The views of a scene show one set of named points, each view turned or mirrored, shifted and resized as a whole, with a little noise and some points left out.

Scene 1
View 1
Z_174: [ -9 -11   0  12   0   5   0 -11   6  -9]
Z_140: [-11 -22   8  10   7  17 -14 -20  12  -9]
Z_365: [-19  -5  -2  10   3   4 -11 -14  12   2]
Z_128: [ -9  12 -19   9 -12 -13  11  -4  -3  -5]
Z_589: [-14   2  -8  11  -3  -5  -2 -10   6   0]
Z_759: [-15   6 -12   7  -5  -7  -3 -10   3  -3]
Z_990: [-25   7  -6  12   3  -5 -11 -10  18  13]
Z_324: [-12  -1  -7  12  -3  -3   4  -7   5  -4]
Z_368: [-15  -8  -1  13   2   4  -6 -12  11  -1]
Z_23: [-14  -4  -2  17   0   0   6  -5   9   0]
Z_127: [-10 -11  -2   9   0   5  -5 -16   5  -9]
Z_767: [-17  -4  -3  12   2   2  -9 -12  11   1]
View 2
Z_368: [ -4   0  14  -5   1   6 -10  -3  -5   1]
Z_128: [-11  -4  -2  22  11  -7  -4  22 -16  -4]
Z_174: [ 0  3 14 -1 -1 12 -3  2 -3 -7]
Z_589: [ -8  -3   7   6   7   0 -12   7 -10   2]
Z_767: [ -5  -2  13  -5   3   5 -14  -2  -6   4]
Z_365: [ -6  -1  13  -7   3   5 -16  -4  -6   6]
Z_759: [ -6   0   5  10   8   0 -13  12 -11   3]
Z_990: [-16 -11   9  -5   8  -7 -20  -6 -11  14]
Z_23: [-10  -5  10   0   3   2   1   1  -7  -6]
View 3
Z_324: [ 7  1  6  8  6 -6 13  3 -3  0]
Z_368: [ 5 -1  5  5  3 -5 -1  4 -3  1]
Z_759: [ 6  8  7  6  3 -9  8  4 -6 -4]
Z_23: [ 7 -5  6  7  8 -2  9  4  0  3]
Z_990: [ 4  9 16  8  0 -1 -3 -1  8 -2]
Z_140: [  2  -8  -5  -1   1 -10 -10  10 -10   1]
Z_767: [ 3  1  5  5  3 -6 -1  4 -1 -1]
Z_174: [ 5 -5  0  5  6 -8  5  7 -8  0]
Z_127: [  5  -1   0   4   4 -11   5   7 -10  -2]
View 4
Z_127: [ 5 -1  3  4 -4  4  9 -6 -3 -1]
Z_767: [ 4 -4 -1  1 -3 -3  5 -6 -5 -2]
Z_990: [ -1  -7  -4  -3  -2 -12  -2  -6  -5  -5]
Z_589: [-4 -6  2  2 -4 -2  3 -4 -1 -2]
Z_174: [ 5 -3  5  4 -3  3 10 -3 -4 -1]
Z_140: [17  1 -1  2 -3  3 11 -9 -9  0]
Z_368: [ 5 -3  0  0 -3 -3  6 -4 -5 -3]
Z_128: [-17  -7   7   7  -6   0   3  -1   7  -3]
Z_23: [-1 -7  3  3 -3 -2  8  3 -4 -3]
Z_759: [-8 -4  2  3 -5 -1  3 -7  2 -2]
Z_365: [ 5 -3 -1  0 -2 -4  4 -7 -6 -2]
Z_324: [-3 -5  4  5 -4  0  7 -1 -1 -3]
View 5
Z_365: [ 1  1  5  1  6  5  4  0 -2 -4]
Z_324: [-3  3  1 -5 -2  3  4  7 -2 -3]
Z_759: [ 0  5  6 -8 -3  0  2  5 -3 -4]
Z_128: [ -3   8   2 -13 -11  -5   0  11  -3  -3]
Z_127: [ 0  0  4 -4 -3  4  6  4 -3 -4]
Z_990: [-1  8  6 -1 11 -1 -3  1 -1 -3]
Z_767: [-1  1  5  0  5  5  4  2 -1 -3]
Z_589: [-3  2  2 -3 -1  4  5  6 -1 -3]
Z_140: [ 1 -8  4  6  5 14 12  0 -2 -4]
Z_174: [-2 -3  1  0 -1  8  9  6 -1 -3]

In a view up to two points have been moved. Name them for each view, in the order of its rows, or write none.
view 1: none
view 2: none
view 3: Z_759
view 4: none
view 5: Z_127, Z_589
